A landscape with many peaks, sampled at points; each row gives a point and its height.
A climber steps from a point to whichever of its 2 nearest points has the largest rise for the distance, and stops where none of them is higher. Distance is the straight distance between rows; heights are no part of it.
Ruded: [ -5  45 -19   0  -1 -41 -21  -8  -6  -9   3 -38  31 -10  60  36 -42   0
  -1 -11  38   7 -15   7  46  -2   6  14   6  -9 -10 -29 -13]  (h 365)
Valiz: [ -1  12   9 -23 -37  -7  -6 -25  49 -11  17  23 -27  -4  52   9  23  16
  29  -6 -49  18   5   5 -25  40  70   5  -2  46   4   9  25]  (h 109)
lipu: [  8  -6 -11  57 -20 -17   5  -2  43 -13 -26  14  21   2  20 -26 -11  19
   1   0  47  -6 -13  46  36 -43  -8 -15   5 -17  -8 -10 -41]  (h 377)
botet: [  4  12   4  42  14  66 -59 -13 -45 -12 -14 -42   7  11   2  -2 -26 -29
  16 -24  51  20 -31 -38 -34  17 -28   0  15  10 -21   7 -12]  (h 116)
puru: [ -1  43  -3  -1  18   7 -29  -6 -56   0   3 -54  30   4  23  30 -36 -22
 -13 -10  46  10 -31 -29  16   9  -3   8  24  -7 -21 -31  -6]  (h 535)
zuvu: [  6  14  -6  21  13   9 -32   1 -30   5   4 -28   2   0   9   8 -24 -15
  -2  -9  36  -2  -8 -16  11  -2 -22   7   7 -21 -10 -14  -8]  (h 289)
Gagub: [ 10  -7  21 -49  43 -12  43   4 -30   5 -20  12   8   9 -58  -3   7 -55
 -22   8 -61  -3   9   3  18  26  15  -6  10  -1 -13 -24  32]  (h 499)
niz: [ 26  -2 -21  57   0  11   4 -62  52 -28 -43   7 -23  13  -6 -23  -8 -36
  46 -13  -8   2  18   6   9  35  28 -34  -7  -8   0  12 -22]  (h 593)
biv: [ -4  29  -3 -23 -58 -34 -30   5  39 -16  16  17  15 -21  64  18  19  59
  -2  -4  -7   4 -18   0  -6  -3  64  20 -23  45   8  10  -8]  (h 255)
bevad: [  3  28 -17   2  -8   8 -42  12 -33  11  18 -19  -4  -7  11   0 -22  21
 -14 -10  57  12 -18 -40  -6  -5 -32  45   3   3   3  23  -8]  (h 139)
zez: [ 15 -12 -21  27 -25  36 -39   0  -2   2  13   1 -21  -8  -1 -31   2  31
  -4  -4  41  -1  -4 -39 -31  16 -27  35 -10   8   7  51 -22]  (h 326)
nudu: [  8  47  21 -11  15  22 -36  23 -76  20  16 -37  23  20 -20  13 -21 -10
 -35   6  50   7 -23 -40   0  -6 -21  19  25 -10   1 -10   4]  (h 160)
Duza: [  9 -14   7  25   3  54 -28 -27  -2   1   4 -13 -24   4   5 -16 -20 -23
  16   5  16   2   8 -37 -19  43 -10   4  -5   5 -21  15  -6]  (h 79)
lud: [-25   7  12 -42   7  -5  15  19  -9  11  38  21 -17   0  16  38  24  28
   0   8 -38 -10  -4 -14 -52  -7  12  38  -4  19   0  10  36]  (h 526)
Did: [ 17  25 -17  36 -12  -5 -18 -55  55 -37 -24 -18 -10   6  34   4 -27 -37
  39  -8  10  14   2  17  24  48  43 -14  -2   9  -6  -6  -9]  (h 450)
Rig: [ 15   0  35 -48  33   8  30   9 -41   3   1   8  -5   5 -31  -9   6 -32
 -24  17 -27   2   4 -17  -4  38   4  -6   6  -2 -10 -29  31]  (h 529)
gito: [  6 -24  20 -23   8  49  -9 -22 -13   2  14   6 -37  12   4  -9  -1 -18
   5  23 -23  17  14 -34 -32  63   3  -6 -20  24 -10  10  23]  (h 63)
zafe: [  4   2  27 -19  13  38 -18  -1 -50  14  16  -5  -7  16  -9  -9  -5 -17
 -16  20  16  12   0 -51 -26  32 -20   7  -2  12  -4   7   4]  (h 452)
tutaz: [  2  15   7 -41   4  15 -17  11 -45  14  18  -6 -13   2  11  10   5   2
 -23  17  11   7   0 -43 -16  11 -14  23  -3   9   0   1   5]  (h 505)
konol: [  4  35   9  -9  32  16 -16  -7 -49  -5  -3 -44  24   5   6  20 -36 -38
 -10  -5  32  11 -25 -25  16  24   7  -6  22 -14 -22 -32  10]  (h 611)
buka: [-10  -5  14 -47  29   1  26  30 -33  12   4   3  -8  -5 -23  15  21  -4
 -15  11 -31  -9   7 -10 -19  -2 -15   7  -4  -6   8  -9  37]  (h 198)
pase: [-17   5   1 -44  -1  -5   3  32 -28  14  28   8 -16  -2   9  33  28  28
 -10   6 -24  -5  -4 -19 -40 -12 -16  31  -5  15   4  16  22]  (h 564)
kofo: [  6  11  10 -34 -18  -2   7 -29   7 -11   0   2 -23   3  23   5  -8 -26
  18   8 -29   4  10   0   6  49  31  -2 -15  16  -1 -14  13]  (h 88)
nizit: [ 15 -42   1   9  11  28  10  18 -23  15  -9  -4 -13   0 -38 -32  10 -17
   7  -2  -7 -17  17  -3  -7 -12 -41 -11  -3 -37   8   3   2]  (h 336)
Tuta: [-34 -31  15   3  15 -17  29  43  22  27  16  38 -19 -16 -41   2  36  30
  -3   9 -34 -16  21  28 -26 -60 -27   0 -14 -20  19  15  20]  (h 525)
Pide: [  4  -6 -21  13 -19 -31  31 -35  50 -15 -29  15  18   9 -11  -3  13 -26
  28  -5 -22   4  25  49  49 -27  24 -51  17   4  -5  -2 -37]  (h 536)
lev: [  3  -7  14  53  26  73 -46 -20 -34 -11 -19 -35  -6   8 -13 -15 -23 -46
  25 -16  34  13 -15 -38 -38  29 -19 -18   6  -4 -28   3 -10]  (h 103)
gezed: [ -3  32 -10 -16 -35 -58   1 -23  33 -16  -6   4  14 -11  34  13  -7  -8
  12  -7  -7   9   9  32  46  -8  27 -14   2  11   7 -19 -13]  (h 157)
vezem: [  3  48  -6 -23  11 -48  20 -15 -21  -7  -8 -23  38   4  -3  30 -30 -28
 -20  -6   2  -1   2  25  70  -6  16   2  24 -32   2 -53  -6]  (h 280)
voki: [-12   8 -15 -15 -45 -48   5 -13  59  -6  -2  36  20 -19  25   6  20  18
   7 -15 -22  21   1  46  31 -43  55 -27  -7  28   4  -5   4]  (h 137)
Diri: [ -5   5   4 -34 -12 -26   0  10  -3   6   8   8  -6 -15  27  23  12  19
   2   0 -16  -4   2   4  -1   2   5  14  -5  10   6   4  14]  (h 228)
silu: [ 11  -4  11  27  -8  60 -48   7 -40  12  11  -6 -22   6 -18 -27 -13  -8
   3  -4  38  13 -10 -51 -46  11 -43  27   3   7   4  39  -9]  (h 344)
kol: [ 11   7 -19  46 -28 -24   3 -14  58 -22 -22  13  22   2  24 -19 -10  19
  13  -5  36   4  -3  37  39 -23  15 -18  -4   3  -3  -8 -36]  (h 392)
sifep: [  6  33  41  -7  30  28 -25  13 -66  16  12 -34  24  17 -26   0 -22 -29
 -30   3  37  13 -23 -40  -1  15 -10  -2  29  -4 -10 -24  17]  (h 183)
Romu: [ -7  -4   4 -35   4 -17  19  13 -16   7   3   0 -10  -9   3   8  10   6
  -5   4 -18  -7  10   2   2   9  -5   6  -4  -9  11  -8  22]  (h 216)
mef: [-11  -5  -4   7 -41 -16 -11  24  43  -1   7  25  19 -19  24   4  17  83
 -14  -5   5  -1 -14   9 -16 -45  33   1 -26  39  14  25 -10]  (h 286)
kadar: [-10  33   3 -41 -47 -54 -21  10  19  -9  25   9  12 -23  74  31  15  44
   2  -4 -14   9  -9   1  -1  -2  41  25  -8  35   7   2   8]  (h 247)
defa: [ 22   5 -24  48  -4 -14  12 -58  62 -22 -41   3  -4  24  -7 -10  -6 -37
  45  -9 -12   9  24  24  36  13  36 -44   3  -5  -5  -4 -40]  (h 678)
kek: [  4 -38  -8   9  11  16   8  26  -8  17   3   1 -11  -6 -20 -19  20   5
   8   0 -11 -12  20   4 -14 -19 -41  -2  -7 -25  10  16   2]  (h 320)
gofad: [  0   0   2 -20  -4  14 -12  27 -46  15  14  -3  -8   0 -10   2  11  10
 -16   5  19  -2  -1 -44 -22  -7 -40  29   5   2  14  23   6]  (h 539)
tiv: [  2 -46 -13  70 -10   3   8  29  23   6 -13  17  11   2  -6 -42   8  31
  -7   2  40 -20 -15  32  15 -50 -43 -14   7 -31  -8   3 -44]  (h 335)
Roba: [ -8 -35  -9  30  -9   5   0  31  38  10  13  28 -10 -19 -10  -8  35  66
  -2  -1  -6 -17   8  12 -30 -29  -7  -4 -26  18  16  45   4]  (h 299)
sev: [  8  25   7 -46   9 -37  31   5 -35   9  -6  -7  22  -2 -18  16  -5 -13
 -26   0 -24  -5   0  11  36   1   0   3   7 -28  11 -37  15]  (h 340)
zisam: [  6  -6   8  -3   6  51 -23 -26 -17   3  15  -4 -22  13  14  -4 -15 -17
   6  17   7  11   6 -44 -21  59  -3   7 -10  21 -18  19  -4]  (h 72)
Lef: [  3  18 -20  38  -1  10 -36 -28  14 -22  -2 -36   5  -3  41  13 -33  -5
  18 -18  37  11 -15 -12  10  29   4   8   0   1 -16   0 -14]  (h 314)
telob: [  0  41   7 -18  11  10 -28  -7 -54   8  23 -33  17  14  22  29 -31 -15
 -23   9  43  16 -24 -38   5  24   2  21  11   7 -15 -10   4]  (h 618)
Dukat: [  6  -8 -12   5  -3 -31  26 -16  20  -3 -14   7  10  -1 -13  -9  -6 -18
  14  -3  -9  -5  14  38  36 -20 -14 -21   9 -21   9 -10 -21]  (h 264)
Zopeb: [ 16  -8   1   6 -15  26  -1 -51  31 -11  -7   5 -44   7  17 -13   0 -28
  34   5 -18   3  17  -5  -8  69  27 -11 -15  18 -11  11  11]  (h 67)
rufi: [  0  56 -18   3 -41 -50 -33 -14  33 -23  10 -17  27 -15  74  30 -19  27
  -2  -1  39   4  -8  17  40   3  38  15 -14  25  -4 -14 -22]  (h 391)
tigam: [ -4  12  -5 -18 -17 -48  17   7   0   2   6   4  26  -7  19  12  -6  14
 -10  -4   4  -3   5  42  37 -28 -15  -7   0 -13  16 -16 -12]  (h 444)
Nusa: [  9 -15  -3  -9  26 -23  45 -14 -11   2 -29  -3  26  11 -53  -1 -13 -46
  -7  -2 -46 -14  27  38  46 -19  -9 -24  24 -37  -1 -29 -28]  (h 339)
mal: [  2 -25   2 -19  19 -23  47  -2  -3   4 -26   3  16   2 -64  -3   8 -40
  -6  -2 -63 -15  33  35  32 -17  -5 -24  15 -25   4 -15 -12]  (h 374)
bik: [-18   3  17 -41 -10 -15  11   9  20   2  28  19 -24  -1  24  32  17  22
  11  -1 -54   1   1   2 -35   7  32  21  -1  25   3   5  36]  (h 572)
kufe: [-11 -13   6 -41  10  31  -3  12 -33  10  39  28 -24  19  -8  13  21  27
  -7  17 -15  14  -6 -45 -76   9 -20  51 -10  44   5  28  34]  (h 482)
besom: [-19  -4   1 -43  -2  15  -8  15 -18   3  47  24 -21   5  16  25  23  43
  -6   8 -12  11 -13 -34 -74   1  -4  61  -5  40  10  35  26]  (h 511)
Bipil: [  4  25  21 -25  28  12   5 -40 -21 -19  -4 -15  -1  19  -4  -1 -41 -58
 -10  13 -14  17   0 -15  18  68  34 -15   6  10 -20 -37  19]  (h 260)
Lede: [ -4 -24   5  -7  -7   8   0  -1  26   5   8  16 -37  -6  10   6  34  22
  16   2 -36  -4   7   2 -41  26  19   8 -16  29   6  31  24]  (h 683)
rume: [ -9  26   0 -19 -55 -21 -21  14  56 -10  29  18  12 -22  57  21  22  71
  -1  -8 -26   7 -15  -6 -30 -19  77  21 -13  50  11  17  15]  (h 263)
Baru: [  2  33  -5 -12 -13 -42   1 -30  15 -17  -5 -10   8  -4  21  20 -23 -28
  20  -2  -7   2   8  19  45  14  20  -7   1  -3   1 -23 -10]  (h 166)
Bedip: [ 14  31 -20  41 -17  -7 -25 -44  56 -34 -12 -23  -4  -6  53   4 -20  -2
  23  -7  30  10   3   5  20  36  39  -7 -12  20  -4   0 -17]  (h 430)
kob: [ -2 -24 -13  12 -18 -26  28  -2  32   2 -13  19  10  -1 -11 -15  17   3
   7  -1 -13  -4   7  50  25 -38 -14 -29   5  -3  16   3 -14]  (h 277)
nik: [ 12   9  30 -63  34 -13  36   1 -34   4 -10   7   7  13 -36  -3   3 -42
 -29  13 -45   2   1  -8  14  39  20  -3   6   3 -12 -38  36]  (h 722)
piban: [  3   0 -10  -9  -7 -13 -10  21 -19  14  11  -3   5 -10  12   1   5  22
  -3   1  13 -13   6 -13   5 -16 -35  12  -2 -12  11   5  -8]  (h 483)
Lop: [ -2 -41  -6  37  -2  37   5  -1  56   6  -6  28 -58 -12 -13 -21  40  39
  29  -5 -37  -7  20   1 -57  25  34 -18 -27  27  15  54  25]  (h 583)
Tevo: [-20  -8   6 -28  23   6  21  54 -33  22  27  15 -22   2 -36  24  37  26
 -19   7 -22 -22   6 -20 -47 -43 -31  24  -6  -6   9  13  35]  (h 653)
revi: [-16 -47  -5  30   6  -8  19  37  31  25   3  22  -1 -14 -12 -23  28  43
 -11   4   0 -13   6  38  -5 -53 -34 -15 -12  -5  11  26   0]  (h 479)
zama: [  4   3  -3 -17   8 -10   2  38 -50  23  10  -8  14  -1 -14   3   9  14
 -22   0  19 -12   3 -16  10 -34 -46   9   7 -32  16  -8  -1]  (h 512)
vot: [  9 -20 -28  24 -32  23 -31  12  15 -16   9   8 -13 -12  -3 -34  11  65
  -8   0  47  -6 -17 -32 -29   1 -15  28 -22  18  19  60 -21]  (h 321)
kala: [ 14  -1 -17  38 -10 -29  26 -47  55 -22 -33  12   6  15 -12  -2  -2 -38
  33  -5 -18   7  24  37  44 -15  23 -51  14 -10  -7 -10 -52]  (h 599)
zivit: [  0 -27 -11  63  -3 -20  10   4  26  -1 -29   7  15  10   1 -28 -12  -1
   8   1  43 -12 -18  49  37 -48 -30 -11  19 -38 -12 -20 -46]  (h 361)
bava: [ -1 -37  16 -26  15  22  24  -2  -6   6 -11   4 -29  -1 -32 -12  16 -23
  11  10 -47  -9  19  -1 -22  24  -3  -9  -6  -4   0   8  28]  (h 435)
Toki: [ 11 -49   8  -6   0  48   4 -23  10   3   2  11 -48   7  -9 -20  15 -15
  25  14 -33   1  17 -16 -37  61   5  -9 -20  20  -9  22  26]  (h 52)
bez: [-27 -15  18 -31  27  20  23  26 -14  19  34  24 -42  12 -29  22  29  12
  -3  12 -44 -20   9 -17 -67  -9  -1  26 -12  10  -3  13  42]  (h 416)
kos: [ 15   1  44 -46  35  19  12  11 -50   3  14  19  10  15 -33 -13  12 -24
 -31  31 -18  12   4 -33 -20  50   4  -5   6  14 -16 -27  40]  (h 424)
Buruv: [-16  16  -7 -14 -41 -38   3  -5  65  -2   6  30   8 -14  34   8  26  32
  18 -14 -33  17  -3  26   4 -27  72 -12  -7  36  12   5  23]  (h 126)
puni: [  1  44 -19  27 -40 -37 -25 -14  54 -40  -7 -13  33 -11  67  18 -18  31
   4  -9  47  14  -4  22  46  -7  48   2 -15  25 -12 -18 -23]  (h 404)
fopu: [  3 -13   7 -37  27 -16  43  -5 -18  -1 -25   4  13   2 -60  -1   0 -54
 -11   5 -63  -8  28  13  30   6   7 -12   9 -17  -2 -19  11]  (h 381)
toku: [ 11 -12   0  50  20  69 -33 -40   1 -12 -12 -27 -19  13  -3 -16 -21 -45
  34 -11  16  12   0 -28 -29  48   0 -16  -2   1 -31   7  -3]  (h 89)
fas: [  8   6  11  -4  43  -2  22 -20 -30  -3 -33 -11  28  10 -56  -8 -26 -69
 -10  -6 -22  -7   8   7  39   9  10 -13  18 -41 -14 -40 -13]  (h 311)
neba: [ 12   0  13 -13   2  23  -1 -52  14 -13  -6  -2 -29  13   9  -2 -25 -49
  19  12 -27   7  12 -13   4  70  27 -10 -10  14 -11 -11  13]  (h 77)
zafip: [-31 -17  20 -13  32  -9  35  39   2  18  19  32 -30 -11 -46  10  32  15
 -13   7 -54 -27  24  17 -37 -42 -15   8 -11 -22  16  -1  35]  (h 557)
zipob: [  7  31  11 -28  19 -30  21 -17 -29  -4 -15 -14  19   0 -17  13 -26 -37
 -17  -3 -13  -3   7  13  49   8  11   4   8 -30  -3 -42   3]  (h 309)
selus: [-16  -2  21 -50  37  15  24  47 -50  18  22  15 -14   8 -41  20  36   9
 -27  21 -28 -11   0 -21 -45 -13 -13  25   1   5   1  -9  50]  (h 177)
Tem: [-20  -1  -8 -39  -6   0 -15  20 -21   5  32  18 -12  -7  15  21  28  39
 -16   1   3   2 -16 -30 -52  -7 -19  51 -10  29  13  29  14]  (h 532)
sazo: [ -1   8 -13  -4 -45 -51  15 -21  47  -9 -11  29  21  -7  24  -5   9   7
  10  -8   1  12   5  46  51 -31  35 -24  -4  15   6 -16 -20]  (h 147)
rasub: [  8 -28 -17  39 -23  -8  26   3  50   0 -24  29  12  -1   2 -39  10  21
   3  -3  14  -5  -7  50  29 -40  -3 -32   1   2   3  13 -25]  (h 293)
Zonam: [ -3   5  11 -34 -28 -12   1 -26  21  -7   3  12 -28  -1  34  13  16  -5
  22   3 -49  13  11  11  -7  40  42   8  -4  28   0  -1  22]  (h 99)
keb: [ -1  15  -3  32   8  47 -56  -4 -49   1   6 -34   6  10  -2  -2 -30 -13
   2 -25  59  16 -30 -42 -24   3 -34  19  14  10  -6  20 -11]  (h 127)
bobed: [  1  27  -8  -8  14 -49  22 -14 -13  -7 -14 -13  38   7  -7  20 -34 -30
 -12  -3   1  -2   7  35  64 -29   0  -8  22 -34   5 -48 -30]  (h 262)
kisin: [  4  22  -6  -4  -1 -12   3 -34  11 -13 -13 -20 -10   2  16  11 -28 -34
  15   0  -2   2  10   6  33  32  19  -6   0  -9  -1 -18  -1]  (h 176)
Zav: [ 17 -42   2  13  -1  45  13 -34  25  -2 -16   4 -48   2 -14 -34  10 -29
  32   7 -25  -5  24  -7 -23  55   1 -23 -19   3  -8  28  14]  (h 50)
sir: [ -1   8 -13 -36   6 -30   8  57 -50  28  15   0  23  -5  -5  18  18  44
 -37   8  20  -8  -5 -15  -1 -56 -51  24   6 -20  22  -5   9]  (h 545)
vedi: [-10  15   3 -17 -38 -18   3 -10  62 -14  13  24 -15 -14  43  10  30  21
  31 -13 -41  19   0  11 -15   8  78  -3  -5  38   9  14  21]  (h 117)
rego: [-12 -33  -6  16  -7 -30  33  35  13  21  -9  10  11 -10  -8 -26  14  13
 -16   0  15 -16  -9  62  33 -67 -54 -21  18 -32   6  -1 -26]  (h 449)
maseg: [ -6 -39 -13  16  -3  10  -1  35  13  17  13  11 -20 -17 -15 -10  34  35
   0  -2  -8 -11  13  -3 -25 -16 -32   8 -17   2  12  36   4]  (h 307)
Zise: [  2   2  -8   1  -8 -23   0  12  -7   6   8  -3  13  -8  14   6 -11  12
  -3  -2  21 -12   7   7  25 -17 -26   3   0 -21   7  -9 -18]  (h 466)
dirus: [  4  15 -18  32   9   3 -27 -11  -1  -7  -1 -29   7   1  27  10 -26  -1
   9 -15  35  -3  -8  -8  14   3  -6   7   4 -12 -10  -6 -20]  (h 302)
sekeg: [ 10  -1  -5  14 -11  45 -39   3 -19  -2  21  -2 -24   1  -4 -22  -9   6
  -7   0  41  13 -10 -49 -35  15 -37  40  -1  13  10  46 -12]  (h 334)
seg: [ -4 -33  -9  -4   7 -22  45 -15  23   9 -22  11  12   5 -50  -6  17 -30
   6   6 -53  -3  34  51  32 -29 -10 -44  14 -17  10   2 -21]  (h 415)
Rosit: [-10   9   2 -31  -7 -48  20  25 -19  18  10   4  21 -15  13  20   5  22
 -21   3  -6  -5   7  26  26 -39 -22   2   1 -22  17 -17   7]  (h 425)
ziro: [  0 -30 -19  59 -29  17  28   5  60 -12 -42  28  10   4  10 -50   3  40
  -5   0  39 -14 -12  35  23 -41  11 -35  -3  -5   1  16 -40]  (h 308)
Zuto: [  6  26   0  -4  18   2  -3 -37  -9 -27 -20 -32   6  10   8  15 -42 -53
  11  -3   0   7  -8   1  28  33  23 -10   6 -17 -21 -32   2]  (h 193)
pid: [ 15  16  45 -44  35  17   1  -4 -50  -3  20   6   6  20 -21 -10 -13 -31
 -29  29  -8  19   6 -38 -10  70  15 -12   3  19 -20 -30  36]  (h 353)
gumef: [ -7 -18  -7   5   5 -27  33  32 -13  19  -6   1  18   0 -15 -12  -2   3
 -19  -1  13 -11  -5  47  36 -59 -56  -9  23 -47  13 -26 -27]  (h 432)
fur: [ -5 -45   4  -3  14  29  18   7  14  10  -1  11 -48  -6 -34  -9  27  -5
  21   6 -41 -10  22   3 -43  19  -6  -6 -16  -1   4  30  31]  (h 494)
pamoz: [-16   5   5 -47  12 -37  31  33 -32  18   7   2  18 -15 -14  22  19  13
 -22  -1 -19 -10   8  20  17 -33 -21  -1   3 -28  17 -22  21]  (h 405)
dig: [-31 -13  13 -33  24 -15  36  42 -14  17  18  17 -15  -8 -34  26  28  24
 -16   4 -39 -18  12   9 -24 -40 -20  14  -8 -17  15  -5  36]  (h 594)
defup: [  8 -40 -20  58 -25  12  -7  25  24   2  -2  14  14  -3   0 -40  13  60
 -15   4  51 -21 -15   7   1 -38 -29  -8  -8 -13   2  27 -43]  (h 325)
vubel: [-26 -22   7   3   0 -30  21  43  28  25  14  30  -2 -23  -6   0  28  44
 -13   4 -15 -11   4  41  -9 -67 -24   0 -12  -2  19  11  13]  (h 502)
zon: [  5  23  18  -4  13  46 -33   3 -53  14  14 -17   0  15 -12  -5 -27 -21
 -17   9  36  17 -12 -49 -20  23 -18  10  12  12  -8   8   1]  (h 410)
zeri: [  5  20  25   3  40  20  -6 -14 -37  -5 -14 -31  18   9 -19  -5 -31 -60
   0  -9  11   5 -12 -16  17  23   8 -16  19 -24 -23 -38   7]  (h 480)
suz: [ 15 -25  -5  13  -7  17  11 -30  30  -2 -14   3 -30  -3  -5 -20  15 -18
  33   1 -31  -8  19   7  -8  50  15 -11 -15   7   0  21   7]  (h 59)
gil: [  8 -17 -20  20 -38   0 -24   9  23  -9   5   9   5 -15  12 -22  13  70
  -6   2  34 -11 -16 -15 -14  -3   0  14 -27  17  14  46 -30]  (h 317)
Furig: [ -2  15  16  28  22  45 -38  11 -63   9  -4 -37  15  13 -28  -3 -20 -22
  -7 -14  41   2 -21 -35 -14  -7 -28  -4  26 -19  -7 -12  -4]  (h 251)
nadon: [ -2   1 -15 -29   2 -10  -6  47 -42  17  19  -2   2 -10  -7  13  23  35
 -25   3  15  -6  -2 -26 -23 -34 -51  36  -2  -4  22  24   4]  (h 573)
Rido: [  2 -24  -6   9  19  -9  28  14 -20  13 -13   3  15   6 -32 -24  -5 -19
  -9  -1   4 -14   5  35  25 -43 -49 -19  22 -55  12 -27 -24]  (h 413)
Rad: [-17  -9  -3 -27  13  -5   4  49 -31  20  17   2  -7  -4 -14  24  33  30
 -17   8 -12 -10   2 -17 -30 -29 -33  21  -3  -4  14  12  23]  (h 606)
dufif: [  8   3  35 -33  26  23  -3 -24 -30  -7  10  -1  -8  20  -6 -12 -26 -41
 -11  24 -13  16  11 -36  -5  69  24 -17  -7  17 -18 -27  22]  (h 304)
gos: [  4  34 -27  25   3 -22 -30 -28   3 -27 -16 -48  32  -3  62  40 -45 -15
  13 -17  36  22 -22   7  30  15  10  -1  14  -8 -17 -28 -16]  (h 345)
Fuli: [  3 -39 -20  58 -37  16  15  21  43  -2 -22  18  14   3   5 -45  12  61
 -15   6  41 -18 -15  25  11 -37 -14 -19 -10  -1   4  27 -37]  (h 319)
vano: [  9 -14  18 -34  12  22  22  -1 -30   2  -8  -1 -16   3 -23 -15   3 -36
  -4  10 -22  -7   7 -17  -5  35   1  -8  -6  -5  -4 -11  19]  (h 433)
reme: [-11 -47 -11  28   0 -11  29  31  22  17  -7  17   3  -8 -18 -35  20  26
 -11   4  13 -16  -9  52  11 -57 -49 -17   3 -22  11  10 -16]  (h 463)
zoked: [ -7 -29   1  20  -5  26  -1   5  47   3   8  32 -44 -13  -5  -3  40  42
  19   0 -36 -12  11  -6 -55  19  30   7 -19  30   8  51  26]  (h 622)
zugaz: [-11 -20 -18   6 -13 -33  40 -24  48   7 -19  18  12   6 -33  -3  24 -23
  16   1 -48   0  27  59  35 -43  14 -65  23   5   1  -2 -25]  (h 467)
feg: [ 12   4   1  -1  19 -18  25 -24 -11 -13 -28 -12  19   6 -42  -2 -27 -57
   5  -6 -20 -11  16  17  41  -4   3 -15  16 -40  -6 -35 -20]  (h 301)
vute: [  7  17  10 -49  24 -32  33  32 -44  20  -1  -2  26  -1 -32  18  16 -11
 -35   3 -21 -10  -2   4  31 -12 -11   8  13 -29  10 -35  32]  (h 370)
dufu: [ -5  53 -10 -13 -26 -56 -24  -5   1 -12  14 -20  19 -14  63  38 -25  17
  -3  -6  27   2  -5  12  44   3  21  24  -7  10   0 -24 -12]  (h 380)
rap: [ -1 -34 -11  52 -16 -14  27  21  38   7 -32  18  19   6  -5 -42  10  12
  -7   3  35 -21 -25  57  36 -66 -31 -19  16 -33  -6  -1 -44]  (h 347)
Nul: [-12  16   5 -36 -21 -42  -4  17   8   0  22  13   4 -19  45  37  19  40
   4  -2 -24  -3  -9   6 -14 -10  20  27  -8  23   9   6  12]  (h 238)
Kag: [ 10  10 -17  44 -37 -16 -10 -12  52 -26 -16   3  22  -1  42  -7 -14  45
   2  -2  51  -2  -4  19  28 -12  24 -10 -22  14   1   6 -37]  (h 406)
gedo: [  8 -62  -8  25  21  29  24  16 -10  18 -11   6 -13   1 -59 -41   9 -24
  11  -7 -19 -14  18  21  -7 -22 -47 -20   1 -47  14  -1  -7]  (h 358)
legap: [  3  20  17   5  51   6   5 -26 -30 -16 -27 -31  27  12 -37  -5 -35 -78
   0 -18  -4   5 -11  -5  32  26  18 -19  23 -30 -24 -48   2]  (h 394)
vamub: [  0   8 -10  -9  -2 -45  32 -21   2  -1 -18  -3  30   6 -12   7 -14 -25
   0   0 -14  -6  15  41  57 -31  -8 -20  18 -30   4 -31 -31]  (h 249)
Zuzo: [-10  -2   6 -13 -15  -5  -3   4  36  -1  19  21 -25  -7  31  17  25  32
  16  -1 -42   1   0   5 -41  17  37  18  -6  39   6  22  23]  (h 624)
vazum: [  2  20  29  20  37  48 -32   1 -63  -2  -7 -38  20  17 -20  -2 -25 -41
  -6 -11  40  15 -27 -33 -16  26 -10 -16  23  -2 -24 -21   2]  (h 218)
Vep: [-18  24   9  -7 -40 -18 -12  27  71  -1  37  31   6 -14  41  16  19  72
   0  -2 -30  -6  -6 -13 -45 -37  74  23 -19  41  10  31  17]  (h 271)
figo: [  4  40  12 -39   2   6 -22   3 -57  15  22 -15   1   8  11  20  -9  -2
 -30  21  29  16 -13 -44  -1  16  -8  26   8   9   3  -5   7]  (h 549)
rutu: [-10 -20 -10  17 -24 -10  -7  27  35   2   7  21   5 -20  10  -5  31  76
  -9   1   3  -8  -9   9 -24 -34   9   4 -26  28  13  34  -2]  (h 292)
bugu: [  4   5  28  18  14  69 -43   5 -55   7  13 -17 -10  25 -26 -24 -28 -25
  -1   4  39  20  -9 -52 -45  28 -30   3  12  13  -3  19  -3]  (h 371)
nepev: [ 16  -6 -13  57  14  23 -12 -63  40 -28 -40 -14 -17  13   0  -5 -25 -52
  41 -15  -1   9   8   5   6  43  20 -23   0 -12 -18   1 -14]  (h 530)
Ged: [  8  35  14 -23  35   8   5 -35 -18 -21 -15 -32  21  13  -2  12 -43 -66
  -8   1  -3  20 -13 -10  29  52  32 -11  13   0 -31 -45  14]  (h 225)
nulo: [  2 -53  -5  31   9  34  14   0  38  11  -4  18 -50 -14 -29 -29  40  21
  25  -4 -37 -18  21   4 -44  16  -3 -14 -26  12  11  48  21]  (h 543)
Zugi: [-21   5   2   2 -47 -12 -15  29  64   1  21  30  15 -18  27  13  16  89
 -15   1  -6  -3 -16  -6 -41 -50  60  13 -28  42  17  30  10]  (h 278)
binab: [  1  33   3  -5   0  11 -40  27 -62  25  22 -18  10   5  -8   4 -15   6
 -24  -1  50   7 -22 -46 -11 -15 -34  42  12  -3  11  13   1]  (h 146)
Tusi: [ -1  17 -14  24  -4  29 -49  -5 -24   0  16 -29  -2  -3  21   3 -30   3
  -9 -18  61  15 -27 -41 -11  10 -23  36   8  14  -5  22 -14]  (h 135)
Deba: [ 10  27 -23  47 -29 -15 -27 -21  52 -31  -6 -10  17 -10  50   3 -20  31
  14  -8  42   6  -3   9  29   9  34  -6 -18  14 -10  -2 -27]  (h 417)
mur: [-22 -19   7 -27  20  35   5  34 -23  14  35  22 -36   7 -21  10  36  23
  -3  12 -20  -7  -1 -36 -73  -6 -24  41  -6  25  10  34  32]  (h 453)
Dul: [  5 -40  -5  28  21  12  22  -2 -11   5 -23   2  -1   7 -51 -34 -11 -38
   9  -6  -7 -11  11  26  12 -29 -43 -21  15 -59   5 -23 -25]  (h 386)
bot: [  8  17 -27  49   4  -4 -39 -35  22 -40 -28 -47  27  -4  57  25 -37  -7
  26 -23  39  24 -26   5  18  23   7  -6  10  -7 -23 -17 -24]  (h 329)
dati: [ 16   6 -12  35   5  17 -15 -60  39 -31 -28 -29 -13   5  25   6 -34 -52
  41 -13   4  19  -1   0  11  56  26 -14  -5  -2 -19  -6  -6]  (h 481)
guni: [  0   5  -7  39  12  30 -39  11 -39   4   1 -26   3   7 -11  -8 -16 -13
   5  -8  42  -3  -9 -27  -5 -11 -40   4  16 -28  -6  -7 -14]  (h 273)

Call two points neighbours if one is among the 2 nearest of the other. Go from one point of each pair to the other, from neighbour to neighbour, staying as high as possible. Name the lowest point that can't be avoided.
Lede and nik -> vano
Lede and defa -> mal
Tevo and konol -> tutaz
telob and konol -> puru

For each start below, name the point where the climber stops.
Buruv -> nik
gil -> telob
Zav -> nik
bobed -> Tevo
Ged -> nik
gedo -> Tevo
buka -> Tevo
Vep -> Tevo
